Points on a hilly landscape, in no order, each with its height.
A climber steps from a point to the highest of its 2 nearest points, and stops where none of them is higher. Distance is the straight distance between rows; heights are no part of it.
<1338> height 236: [ -6   7  45  26  15  41 -10 -19 -11 -28 -31  -8 -38  14  -7  30  -7 -75
  49  29 -29  15 -25 -17]
<97> height 358: [ 25  75 -86 -61  61 -39  66  29 -16  -5  -9  61 -33  40   0  45 -40 -33
 -33  12 -19  19  -6 -30]
<125> height 177: [ -4  -3  -2  35 -40  47 -23 -49   8 -35  10  31 -45 -35  14  52 -19 -59
  58  -8  16  27 -14 -25]
<783> height 470: [ 12  34 -42  -1  66 -32  66 -25   7 -17 -43  26 -12 -33  23  80 -10  -7
  43  15  24  -3 -16  -9]
<760> height 328: [ -3  -6  25  34  20  67 -40  18 -50 -45   4  -7 -15  36  -3  52  27 -73
  36 -10 -39 -43 -14  32]
<818> height 594: [-41  -9  -7  14  22 -42  13 -34   5 -12  50 -12  38  11  28 -26 -15  -7
 -68  31 -17 -65  21  18]
<9> height 501: [ 28  31   9  -2 -20 -29  25 -29   3  19   7  15 -37   0  39  15 -21  73
   2 -25 -25  43 -10 -32]
<589> height 170: [-19 -31  43 -28  26  22 -30   2 -10   6  -9  53  10  18  -3 -47  34 -17
  22 -18 -27  31  29  30]
<1152> height 448: [ 11   5   3 -12 -55   9 -38  42  23   6 -22   7  -1   9 -45   5  57  83
   6 -29  12  -9 -55  -2]
<491> height 502: [-11  -7   4 -27 -12  10  47 -14  -6  25 -49  48  27 -65  -7  -3  18  13
  35  -7  14  42  20  40]
<1193> height 141: [ -9  14 -61 -13 -29   1  58   3 -25  32 -20  37 -18 -66  14 -22   0  60
   3  18  14  22 -13 -26]
<1545> height 326: [  1  15 -32 -37  60 -26  25  39 -46  -3  -2  -2 -14  21  -8   5   5  -2
 -18  66 -74  -8  25 -58]
<1292> height 198: [  5 -51 -34  -1   4  25  62  53 -29  14  43  22  -1 -29  14 -41  48   5
 -53 -10 -35  -2   5  34]
<548> height 455: [ 11  11 -12  -5 -22  43  18 -58  15  -5  10  41 -25 -41  28  34   7  58
  90 -28   3  16 -17 -10]
<1672> height 225: [ 21 -47  43 -30  15  20 -52  -6  12 -55 -40   5  12   6 -40 -17 -42   4
  -9  29 -19  15 -12  -6]
<67> height 248: [-22  15 -25  11  49 -62  63  10 -16 -57  19  33  44 -12 -27 -39  -4 -32
 -84  16 -22  -2  11  12]
<764> height 439: [  6  31 -29   4 -55  -8  48   4 -30  49 -33 -23   3 -19  33  13 -78  35
 -42  27  29  51  -8  -2]
<737> height 454: [  9  57 -40  41  -6 -51  34 -27  -4  19  -8  49 -61   7  46  30 -34  70
 -27  -6  -9  15 -60 -30]
<710> height 314: [ -2  83 -66   1  20 -71  72  61 -52  -9 -21  40 -17  18   7  28 -55 -34
 -30   3  -4  46   0 -19]
<1490> height 442: [-53 -36 -12  -6  13  51 -37  20 -13 -14   7  68  22 -15 -11 -51  74 -28
  32 -24  33 -33 -13  68]
<826> height 580: [  9  -7  -3  12  19  13   9  35  16  16 -15 -32  19   9  19 -19  48   0
 -25   8 -12  24  -3  10]
<625> height 100: [ -1  20  45  10 -24 -61  32 -30   6  71 -10 -30 -24 -18  26 -11 -31  18
   8  13  38  -2   0 -11]
<1756> height 147: [-21 -28   8  -4  72 -22  22 -20  11  -1  16  49  -4  50  49 -22  16 -45
 -53  17 -32  24   0  34]
<238> height 494: [ 20  28 -20  -5  -1   4  15 -59  19 -48 -26  39   9 -36  -2  67  -8  66
  51  -5 -10  18 -13 -12]
<1261> height 445: [  9  13 -84  24 -12 -50  18  55 -40  -5  49  17 -25   9  41  -7 -47  -4
 -35 -10 -26  36  -6 -59]
<1512> height 284: [ 10 -26  16  -6 -43 -10 -42  -1  18  17  31 -42  72  17 -43  -4 -30  22
 -39   3  56 -39  52  11]
<665> height 71: [-20 -46  41 -18 -30   4 -12  28  13 -21  39  14  40   8 -11 -68  28  16
 -76  -6  16 -28  -5  68]
<500> height 422: [-27 -19 -17  -7  16  16 -35  -1  13   7  43 -14  31   1  34 -36  36   4
   2  -2  -1 -33  48  13]
<336> height 199: [ 13   9  23 -21  47 -28   4   6  19 -32 -31  21 -19 -14 -22 -21  28  21
  25  16 -21  28  -9 -58]
<769> height 469: [ -1 -10 -34  20 -43 -38  40   2 -13  27 -26   8  11 -48  -6 -19 -64   7
 -70  36  41  30 -27   3]
<1449> height 484: [ -3  29  -9 -12  27 -71  13   6  55 -13 -19   0  16 -33  10  -5  35  -9
   9  31  52  31  18 -27]
<765> height 268: [ 20  -6 -12 -17 -60 -27  39  26 -26  36  43 -49   5 -43  -8 -45 -52  35
 -27  15  44   4  39 -46]
<1080> height 552: [  7 -24 -27 -12 -55  29   2  28  14  44   9 -52  12 -17 -33  -5  16  42
 -14 -13  27 -51  -2  31]
<1298> height 354: [-26 -12   0  32   9  55 -65  24   2  16  -7   5   9  47   4 -48  56 -18
  -2 -42  -4  -6 -35  42]
<1300> height 315: [ -2 -10 -68 -14 -38  -5  59  57 -44  23  53  11   3 -46  25 -62 -11  -6
 -24 -28   7  43  40   1]
<845> height 81: [-21   4  33 -18 -22 -61   2 -16  17  70  17   0 -22  -9  11 -27  44  11
  23   3  -2  -8  31  -8]
<1149> height 529: [  0  -6 -32  10   1 -79  20  -2  -4  -8  55  -2   5  14  23  -4 -43 -25
 -94  11 -11  -4  22   7]
<1155> height 376: [-10  51 -25  15  58 -51  15  -5  26   0 -55   4 -43   3  55  13 -59 -34
   3  44  65 -15 -15 -10]
<542> height 327: [ 42  13  45   6 -22  42 -26   7  18 -25 -32 -48   6  35   9  74   6  15
  46 -39 -13  25 -27  19]
<591> height 172: [ 35  53  32 -18  24 -58  51  -8  36 -40 -32  23 -45 -11   6   4   2  51
  13  23  15  49 -43 -62]
<225> height 204: [-45  22  51  17  -5  24 -74   9 -22 -70  32  22   8  43   1   8  39 -86
  27  -7  16 -20  14  24]
<485> height 348: [-11 -32 -17 -59 -65   0 -22  23  17   6  19  19   7 -32 -49 -55  19  41
 -14 -28  44 -17  29  42]
<448> height 279: [ 22  80 -25   6  43 -67  78  51 -30  -8 -32 -18   8  -9  -7  14  -4  -9
 -20  -3   6  35  14 -33]
<732> height 542: [ 42   5  55  -3 -38 -19   1 -37  38   9   9 -22 -14  -4  12  14 -13  49
  31 -36  15  31 -10 -21]
<1700> height 368: [  3  39  -5 -22  32 -35  16  13 -49  29 -10  19 -41  27  22  -8 -21  35
  -5  24 -53  33  26 -77]
<853> height 423: [ -29   36    1   53   21   -9  -18  -45    8   -6   35   46  -61   27
    3   34   19 -101   36  -38   -2   19   -1  -40]
<1498> height 265: [ 23  30 -41 -42  10 -37  34   1 -12 -17 -35 -14  -8  35 -29  57 -66 -13
 -48  49 -59  11  -7 -11]
<696> height 256: [-10  -8  66  -7 -23  61 -18   6 -33 -21 -23  31 -29 -14 -19   6  29 -41
  82  -1 -13  16 -13   8]
<1234> height 359: [  4  16  41   6  39 -31  -9   2   4 -48   6  26  36  24 -32  43  54 -49
  33 -71  -1 -22  17  63]
<244> height 637: [ 40  14  32 -23 -35 -27  28 -20  15  31  -8 -50  -8  29  36  79 -38  32
 -15   6 -17  31   2  13]
<1474> height 541: [ 21 -39  60 -24  -4  18  -8 -11  -1 -36  -8   1  16 -41   5   8 -12 -24
  56 -11   6   9  26  46]
<511> height 194: [-14  25  58  28 -28  67 -41  34 -43 -56  18   9 -20   2  -7  28  54 -93
  14  -9  26  14  10  14]
<150> height 506: [  5  20  -4  29  67 -25  58   2   3   0 -16 -18 -12 -39  53  51  32 -45
  58  26  43 -16  -6  -6]
<838> height 226: [ -11  -25   22   18  -48   61 -103    6  -30  -45   14   29  -30   27
  -13   -6   10  -56   15  -31   21  -25  -51   35]
<565> height 238: [ 13 -12  46 -26  37  -7 -47 -27  26 -72 -20 -23  19  45 -63   5 -54 -30
 -15  29 -12 -35  -7   8]
<762> height 267: [ -3 -16  25   9  -5  14 -50   2  23 -28  11 -64  67  17 -14  20  -7 -15
   6  26  51 -53  21  27]
<481> height 381: [  5   3   9 -12 -24  24 -13  -7   2  59 -48 -47  18  55   0   6 -51  14
 -42  46 -14  50  -4 -13]
<1717> height 437: [-36 -14  34  26 -59  60 -61  -5  -7 -25  82 -18 -23   6  -1 -40  19 -56
  17 -27  55 -64   3  22]
<1683> height 290: [ -24  -15  -64   -2   -5   21   33    1  -15   34   15   -3    2  -44
   12 -102  -19   13  -46  -19   30   15   34   11]
<323> height 305: [ 17   2  -2   5  50 -32  -5  21  36 -37  -9  28 -13  51 -52   5  57 -14
 -47 -31 -47 -21 -45  25]
<1358> height 535: [ 36 -21 -16 -44   0   3 -13  -4  16 -61 -36  35  24 -31 -14  59 -14  32
  17   3 -22  25  15  10]
<501> height 372: [-34  -8 -25 -53 -29  59 -10 -20  24  30 -23   2 -39 -25   7 -33  18  43
  70  39  13  -5  -1 -22]
<905> height 311: [ 51  22  37  16  30  17 -34  18  37 -49  -5 -63  -2  59  -7  41  17 -24
  30 -49  -6   3 -12 -12]
<801> height 186: [ 18   1  29  24 -52  74 -43  12  -4 -52  20  -4 -53  -6  14  77  22 -73
  28  -8  13  20   2 -13]
<916> height 134: [-24 -15  -5 -31 -75  -9  -6 -73  23  61 -16   8 -14 -29 -12   5 -48  25
  17  10  20 -15   4  24]
<692> height 264: [ 37 -33   0 -26 -11  12 -24  45 -20 -34  14 -53  35  -8 -31   8 -31  33
 -39  29 -29 -21  28 -18]
<999> height 440: [-33  -4  29  36 -37  22 -46 -54  -7  30  34 -27 -31  12  -2  -4 -28 -68
  32   6  -5 -34   9   0]
<144> height 425: [ 19  -5 -48 -27 -51  54  50  40 -25 -13 -14  -5 -13 -36   3  -5 -19  69
 -10  54 -32  44 -41 -33]
<229> height 410: [-10  11   4  -9 -66  29  40 -18 -13  84 -53 -47  18   6 -24   6 -49  34
 -24  39  10  22 -19  15]
<1296> height 539: [-28   1 -38  31  48  19 -11 -10  37 -12 -24  53   8 -14  15  15  57 -47
  60 -11  34  44 -21 -19]
<1917> height 175: [  6   8 -34  37   2 -38  62  30 -44  19  -8  30 -20 -57  -8 -33  -5  27
 -38  -1 -17  13 -25 -36]
<1636> height 332: [ 33 -14  29   2  10 -11  41 -12  -6  41  -2 -19 -75 -13  71   6 -20  20
  11  17 -11 -13 -36 -19]
<305> height 533: [  6  14   0  22  -3 -55   1  -9  64   8  -8 -55  42 -19 -21  24  13  -2
  -2  30  72 -21   4 -18]
<798> height 369: [  8   9 -49  -1  11  46 -16  31   3   2 -35  33  29  -5  -1  26  48  51
  20 -42 -24  48   2  -8]
<1571> height 135: [ 14  61 -23   5 -10 -58  11  20  -6 -10 -10  20 -53  31  28  -7 -89  41
 -49  12  18  57 -28 -75]
<1718> height 313: [  4  13  31  49  52  46 -26   7  -9 -97  16  -9   9  52 -18  21  15 -86
   1 -46 -21 -33 -37  41]
<1658> height 193: [-15  22   1  38  19  74  23 -42 -46  -7 -46  25  -6 -40 -10  29 -11  -2
  93   0 -22  21 -31 -33]
<534> height 641: [  3   5 -34  -3   6  -1  -9  -5 -55  35   0 -28   9  -4  18 -32 -79  14
 -45  17 -36  15  52 -31]
<36> height 341: [-13  -3  -9   7  39  12 -62  23  -5 -31 -11  -3  23  14 -19   3  49  -1
  18  13 -18 -62  -6  12]
<1706> height 406: [ -3  24 -54 -18 -16 -41  10  34 -27  35  24  13 -16   4  35   1   6  27
  -5   7 -29  40  40 -56]
<30> height 291: [ -4   4  -5 -31  13 -32  16  18 -17  -4 -41  -3   7  -7 -25  10  -6  -1
 -26  74 -49  11  13 -11]
<1542> height 322: [-34  29   5  45  47   9 -39 -12  -2 -48  48 -29  51  13   3 -11  34 -30
  36 -42  -2 -66  48  -4]
<276> height 255: [ 12 -13 -23  -9  24   6  45  34 -44  22 -11  54  19   3 -24  68  36  23
 -12 -33 -70  29   7  23]
<1468> height 601: [ 30  46  13 -44  -7 -53  20 -47  46 -13 -19  -7 -29  43   5  66 -47  24
  -5  16 -15  34 -15 -15]
<282> height 505: [ 13 -17 -10 -54 -78  26 -22  29  -5  22   5  -4 -19   2 -41  10  13  78
  -1 -16 -19 -31  -9  12]
<861> height 414: [ -1  56 -48 -35  77 -51  78  22 -27   6 -30  66 -19  -4   6  67 -17  -2
   7  23  16  14   1 -28]
<1734> height 393: [  8  31 -18  42  23 -25   8 -36  32 -13 -37  -5 -36 -26  58  29 -44 -12
  41  13  67  10 -44 -41]
<165> height 166: [ -3 -27  -9   7 -16  -5 -21 -77  32  -3   2  47 -36 -33  41   4 -48 -26
  42 -19  25  25  -7  -4]
<931> height 307: [  0 -22  25 -36 -62   9 -54  11  14  25  20 -23  32  15 -55 -44  -6  35
   0 -38  94 -46  28  35]
<90> height 449: [-15  55  10 -17  33 -48 -20 -43  25  27 -16  16 -39  64 -26   3   8  -4
  28 -14 -48   8   0 -51]
<674> height 464: [-45 -14  58  52 -32  50 -51 -31 -14  -1  52 -60  20  49  -5 -13 -30 -61
  -7  24  18 -71  -1  10]
<1670> height 51: [-13 -44   4   8  19 -17  -5  14   6 -31  24  46  31  -9 -10 -24  42   1
 -50 -19 -25 -22   5  55]
<1404> height 237: [  5  29  58  31 -15 -24  -4 -21  37  12 -30 -57  29  23 -19  34   0 -37
  20 -20  33  26  -8  19]
<1059> height 413: [-16  29 -37 -33 -31  70  26 -62  -1  32   1  14 -45 -13  34   4  -3  69
  82  22  -1  -1 -13  -9]
<184> height 242: [ -7 -34 -40   9  50  14  58  31 -48  17   1  23  31 -54   3  -9  26   3
 -19  22 -28 -16  20  19]
<122> height 113: [-12 -49  21 -18 -69 -25  -3 -29  32  53 -12  14  -3   1 -41  -3 -22   8
 -48  24   5  -8 -27  43]
<731> height 463: [ 27  -5 -27 -40 -72  22  21  12  -8 -18  17   8 -12 -34 -10  36  -9  93
   5  27 -42   3 -13 -18]
<656> height 334: [-15 -14 -27  17 -17  60   4 -24 -19  18   3 -32 -11 -64  -9   5   2 -16
  80  -3  11 -67   9   6]
<1486> height 309: [  6 -22  21  -2 -11  25  36 -39   4  44 -13  26 -57  -5  36   1   6  21
  28  -7 -31  19 -46  14]
<1445> height 457: [ -1 -28  77  16 -21  31 -40  10  20 -29  37 -19   1  -4  -3 -56  32 -33
  24 -23  42 -21 -10  27]
<517> height 257: [ 54   3  -2   0 -70 -37  53  24 -14  -6  35 -44  20 -44 -11  26 -56  54
 -20   0  34  26   6 -45]
<1413> height 492: [-47 -22  46   6 -15  49 -24 -14 -12  10  38 -57  55  37  10 -46 -19  -6
 -23  18   7 -83  19  43]
<1699> height 364: [-20  -9  33 -12 -28  51 -63  17 -34  17   6   5   4  53  17  13  46 -49
  40 -40  -4 -23   6  86]
<708> height 266: [-15 -31 -20  18  34  25   9 -32 -17  19  19  17  21 -30  35 -75 -24 -18
 -24 -34   5   5  34  30]
<1221> height 583: [ -2 -26  41  -7   2 -24  32 -18   6  16   3  16  20 -57   6 -25  24 -17
  26 -19  20   8  37  50]
<1722> height 694: [-18  36 -50 -12   9 -46   1   8 -38  25 -18  -8  21  34  11  -1 -60 -27
 -61  29 -27  47  48 -15]
<334> height 531: [-31  -8  -2  27  -1   4   0 -23  -5  39  30 -64  55   8   7 -52 -30   3
 -58  30  24 -49  28   3]
<3> height 312: [ -1 -23 -70 -22 -14  44  14  27 -15  31  -4  65 -10   6   9  31  35  48
 -16 -21 -58  40 -15   3]
<1777> height 428: [ -4 -18 -36  -6  81  32  -5  40   5 -22 -26  52  44  -9  -9   4  62   5
  14 -15  -2  49  14  -9]
<309> height 212: [-14   1 -26  28  51 -75  45   2 -21  -7   3  42  -3 -36 -38 -29  14  -8
 -45   6 -31 -28  -4 -16]
<618> height 417: [  7  33 -28  40   2 -49  38 -42  16   9 -47   4 -29 -30  21  46 -43  36
  -9  24  21 -13 -68 -16]
<957> height 258: [ 22 -22  50  11 -12  -6 -44   5  37 -18 -31 -15   6  58 -39  42   1 -14
 -18 -20   5  -3 -65  51]
<1343> height 562: [ 17   1  -6 -12  27 -14 -20 -36  31  -9 -21 -24 -10  32  14  38 -37 -16
   1   7 -22  11  -2 -11]
<152> height 306: [  1 -15   5  -2 -38  -4   8  58 -33   5  48 -47  28 -26 -54 -70   9  39
 -40   9  -8 -41  33 -15]
<101> height 456: [-38 -31  -3 -41 -19  29 -27  -5 -21  30  31 -18  24  12   4 -51  -6   6
 -26  24 -25 -55  54  52]
<208> height 409: [ -8  56  19 -23  73 -66  22 -22   4  11   0   4 -15  43 -39 -10  27 -38
  16  -4 -38 -31  32 -20]
<981> height 482: [-11   7 -11   5  68 -37  22  -2  24   9 -16  62  -8 -42  30 -17  48  -3
  50   5  48  33   1 -44]
<1242> height 308: [ 18 -26 -16  12  15  42   1  15 -26  -3 -13 -14  26 -58 -21  12  24  16
  40 -29  -9 -56  10  33]
<16> height 169: [  6 -32 -23   4  40 -26  47  34 -27  15  39  26 -15   7  51 -21  17 -15
 -65  13 -40  16   2  10]
<566> height 342: [ 15   8  59   5 -21  25 -53  20 -14 -39  -6 -14  -9  36  -4  66  29 -54
  49 -38  -3  -9 -20  49]
<458> height 215: [ -39   12   42    4  -45   56 -106   10  -73  -75   46   20   -5   45
    9  -17   14  -72  -17  -10   41  -40  -19   25]
<1045> height 402: [-24 -16  -2  29  43  10 -20 -44   8 -23  35  56 -17  33   1  47  20 -91
  26 -26 -23 -17  -5  23]
<1264> height 251: [ 31  -3   0 -46  27 -25  -1 -17  11 -49 -13 -24  16  38 -53  28 -63 -23
 -61  30 -46 -19  17  12]
<1589> height 208: [ 37 -37  60 -46 -39  37 -17  10   7 -15 -33 -16  16  -3 -41 -29 -47  56
 -18  20   7  43  -3 -25]
<1182> height 112: [-16  41 -47 -12  -3  33  61 -17 -16  43 -25  12 -43 -58  62 -31 -14  71
  54  10  59  13  -4 -23]
<709> height 286: [ 27  -8  42  25 -22  -2 -19  -5  18  40 -20 -37  14  74 -36  25 -20  14
 -52 -32 -21  17 -31  12]
<650> height 285: [ 14 -14 -52  37  52   4   8 -21 -22 -11  -5 -21  40 -46  44 -15 -57  -9
 -32 -19   8   2  37  12]
<210> height 321: [ 15 -21  36  10 -13  25 -36  33   6  26  -9  -9   7  55 -13 -30  29  12
 -47 -54 -25  16 -27  51]
<114> height 310: [-28   3 -40  10  29  -4 -35  27  -4 -49  16 -25  63  22 -15   4  32  12
 -55  24 -28 -72  18  16]
<1433> height 148: [  1 -37  52 -22  44 -17  -8  -7 -12 -11   9  29 -14  12  -1 -72   4  -2
 -27  10 -49  23  26 -15]
<1202> height 350: [-13  -8 -25 -13 -47 -38  19  50 -16   6  37  22  35 -44 -27 -39  33   9
 -29 -10  -3  21  45   6]
<1767> height 187: [  4 -25  52 -41 -29 -14 -44  27  15   0  -9 -12  24  39 -63 -38 -21  28
 -45  58   8  17  17 -41]
<960> height 283: [  5 -24  50 -14 -28  36  -7 -12  17   3  -5  19 -44 -21 -12 -40  23  16
  56 -32  -3  13 -24   1]
<508> height 353: [ -1  11   5  -1  52 -53  24  -9 -11  20 -21   8 -42  -4  49 -10 -21 -15
   3  40   3 -10   8 -20]
<632> height 151: [ 22  29   5 -27   2 -69  23  27   7 -26 -10  12 -26  -7   7 -25 -34  26
 -24  30  13  66   6 -74]
<612> height 339: [ -6  -1 -28  20  52 -30  14  -8  35  17 -23  58 -17  30  -6  21  50 -18
 -19 -26 -33  24 -33  11]
<1281> height 250: [ 47  11   5 -10 -24  -9  19  25 -10 -16 -12 -48  21 -16 -17  28 -26  44
 -21   0 -22  34  14 -29]
<1190> height 488: [-17 -39 -30  12  33  64 -40  18  13 -27 -18  65  23 -12   0   6  58 -26
  47 -31  19  14 -18  34]
<335> height 357: [ -5  -5 -48  18   6  21  11 -28   3  56  27 -17 -21 -43  42 -13   8   4
  56 -33  21 -34  24 -11]
<1890> height 418: [-59 -18  25  22 -25  83  -5   2 -23 -15  68  32 -29  -8   9 -61  57 -76
  31 -31  32 -35   9  39]
<199> height 281: [-15   1 -36  37   2 -37  15  35  -7 -43  33 -18  64  -9 -37 -15   7  -6
 -84   3 -17 -24   8  17]
<1611> height 223: [  1   7  58 -16  60 -23   0  25  33 -54 -22  -3   0  12 -27 -29  62 -25
  28  31  -6   3  -7 -11]
<722> height 150: [ -5 -35   9   0 -66  21 -48 -67  44   0 -10  24  -2 -23 -24   6 -46  -1
  35 -29  35   3 -26  26]
<433> height 666: [ 50 -19  27   8 -39 -19  35  17  11  51  26 -68   5  26  25  20 -30  19
 -56 -11  14  26   4   1]
<1179> height 394: [-52 -22 -40  14  28  53 -29  19  -4   6 -18  39  49   9   3 -56  61  -7
 -25   1 -11  -9  -5  53]
<1311> height 274: [ -4 -15  35 -11  -1 -46  14  33  -6 -20  45 -42  31  -8 -22 -36  19  13
 -51  58 -14 -48  25 -12]
<266> height 478: [ 24  -8  52  19  -5  -9 -35  -4  36 -29  45 -46  -7 -14  15   0  28 -23
  51 -31  29 -26  20 -13]
<1428> height 388: [-16  -3  -6 -19 -13   6 -35  33   2  19 -38  29   3   6 -28  18  77  36
  27  -2 -24 -27 -24  20]
<743> height 600: [-23  -1   9  10 -28  40 -20  23   9  36  13 -61   6  -5 -15 -26  58  -6
  41 -10  34 -70  -1  37]
<1719> height 91: [  1 -70  16 -13 -56 -26   6   1  29  11  45  10  18  -1 -24 -42 -25   1
 -89  26  26  -3  -5  37]
<959> height 638: [  6  43 -38  24  -1 -50  19  37 -25  28  -6 -52  11  26  10   4 -60  -9
 -66  32  20  25   8 -47]
<689> height 280: [ 22 -16  -5 -32 -85  16  34  37 -21  25  41 -49  -8 -25 -68 -49 -33  68
 -17 -14  16 -17  20 -43]
<1044> height 282: [ 16 -22 -39  -9   9  12   6  31 -34 -19  13 -20  46 -54 -13   3   9  21
 -13  14 -27 -34  53   7]
<568> height 303: [ -4  10 -28  43  52   5 -19 -27  -4 -25   4 -30  54   2   3  12  -9 -30
  -1 -37 -15 -24  37  23]
<1086> height 507: [ 42 -10  54   4 -30 -32   3  -6  38 -15  16 -15  -8 -44 -14  24  36  39
  54 -48  16 -26  -6  -2]
<964> height 380: [-13   8  20 -17  61   4  -7 -12  24 -55  16  46  15  70 -11  51  32 -89
  16 -37 -18 -17  -3  70]
<541> height 121: [ 23  48  22  31  20 -39   5 -16   5  25 -28 -23 -55  25  53  -1 -80  43
 -12  -4  38  19 -30 -65]
<1090> height 220: [-15  -5  -2  31  44  55 -30 -19 -29 -16 -48   9  -2  -7 -28   0 -13 -29
  50  12 -45  -1 -22 -27]
<979> height 253: [ 26  39  10  -9  -7 -43  62  23 -27  11 -28 -15  15 -35  25  27 -11  27
  -6   2   2  56  29  -8]
<1178> height 340: [-29  42   5  17  73   3 -36  -8 -21 -72  20  35  56  20 -44  20  34 -52
  49 -64   3 -46  40  21]
<993> height 536: [  0  -8  -3  29  46  19  22  16  18   6  -5 -46   1  -6  53  11  52 -41
  29  41   7 -13 -17  10]
<1079> height 111: [ 24  41  32  43 -27  -8  21 -46   7  59  -6 -60 -25   2  44   9 -60  42
  25 -18  62  14 -22 -44]
<516> height 633: [ 40 -30   7  34  -3  10   6   1  41  15   1 -57  15  -1   7  -9 -12  11
 -36 -10  36   5 -29  -8]
<257> height 252: [ 19   5  56  11 -34  20 -26  -3  26  14 -31 -79  51  35 -34  62 -17  -9
  34  24  47 -12   1  10]
<621> height 377: [ -4  -2 -41  16  22   8 -17 -20  44  17  -6  49 -41  18  22  26  55  26
  36 -19 -26  15 -50 -40]
<645> height 567: [ 27 -40  10 -58 -35  17   3 -19  13 -15 -18   4   4 -56   5  11 -31  37
  27  20   0  16  23  16]
<536> height 239: [ 22 -58  38   6 -31  45 -79 -14  26 -20  -6   8 -19  43 -15   2 -26 -15
  -8 -29   5  -4 -60  37]
<355> height 412: [  2  27 -65  25  39  -7  17 -28  19  17 -23  45 -42   2  64  35  -2  41
  14  -6   0  29 -42 -44]
<1002> height 584: [  4  33 -18  19  23 -54  15  -5  16  -1 -22 -47  39   4 -45   2 -35 -12
 -49  33  24 -10   5 -27]
<359> height 392: [-48 -10  15   3 -23  96 -21   9 -36  36  24  13 -39  39  -1 -43  47 -63
  42 -55   4 -13  -1  61]
<396> height 450: [-37  22  23  29  -5 -17 -12 -49   8  42   2  32 -54  25  22  23  26 -50
  71  -6 -11  14 -17 -27]
<283> height 386: [ 11   9 -13 -34 -25  46  29  -2  14  15 -48 -28 -13 -18  40   0 -24  63
   7  72  15  49 -34 -28]
<1197> height 360: [ -4 -19 -16 -21 -34  63  -2   0  44  46 -18 -56 -32   5  23 -18   5  38
  28  46  28  -2 -39 -27]
<991> height 387: [ -8 -25 -51   5  56  -7  11  -9  -1  16  45  19   8 -46  59 -17  23   1
  17   3  21 -28  50 -14]
<917> height 34: [ 26 -56 -45 -19  34  -3  -5  10   7 -27  38  54  12   0  14  33  16   6
 -31 -29 -41   2  27  25]
<1502> height 493: [-15  31  21  12 -29 -27 -44 -59  33  42   5  15 -41  28   1   4  14  32
  55 -38 -23  11  -8 -43]
<871> height 408: [-11  -9  -5 -28 -43  -6  22  37  14  28 -17  15   9 -54 -32 -33  60  35
   5  -2  15  10  11  25]
<1054> height 481: [ 12  -7 -69  28 -13 -38  -7  28 -18  -6  46 -13   9  24 -19  -4 -45  -5
 -81 -10 -48   9  -3 -32]
<1811> height 519: [-17  -1  -1  26  -7 -42   9 -40  16  18 -61  -1  29 -31 -47 -13 -55  -3
 -47  47  34  10 -31  -8]
<1659> height 572: [ 19 -22  15   8   0  17 -33 -30   1  35  10 -41 -18  20   7 -10 -32  14
   4 -25 -41 -16   3 -16]
<652> height 247: [  7   6  42 -30  53 -52  28  10  28 -56  27 -28  17   9   4 -20  23 -20
 -22  38   0 -28  26  -1]
<1188> height 190: [-47  -3  62 -20  40   6 -47   4   0 -32  16  40  23  62  11 -20  53 -53
  22   1 -19  -4  30  43]
<1615> height 603: [  6 -15 -34 -32  -2  60 -27  -7 -27  44   5 -37 -10  11  22 -26 -31  29
   4 -12 -40  -5  52 -16]

For each start below, name the point where the climber stops.
<979> -> <433>
<1767> -> <818>
<458> -> <1296>
<1589> -> <818>
<625> -> <152>

Call two points neighbours if one is among the 2 nearest of the other. Go from one point of each pair to the other, from neighbour to neighbour, staying as high as possible. Name the lowest point that can't be avoided.
<1413> and <433> -> <999>
<645> and <743> -> <1197>
<1502> and <732> -> <1718>
<1296> and <433> -> <981>
<152> and <818> -> <1281>
<1221> and <645> -> <1474>
<1722> and <433> -> <1343>
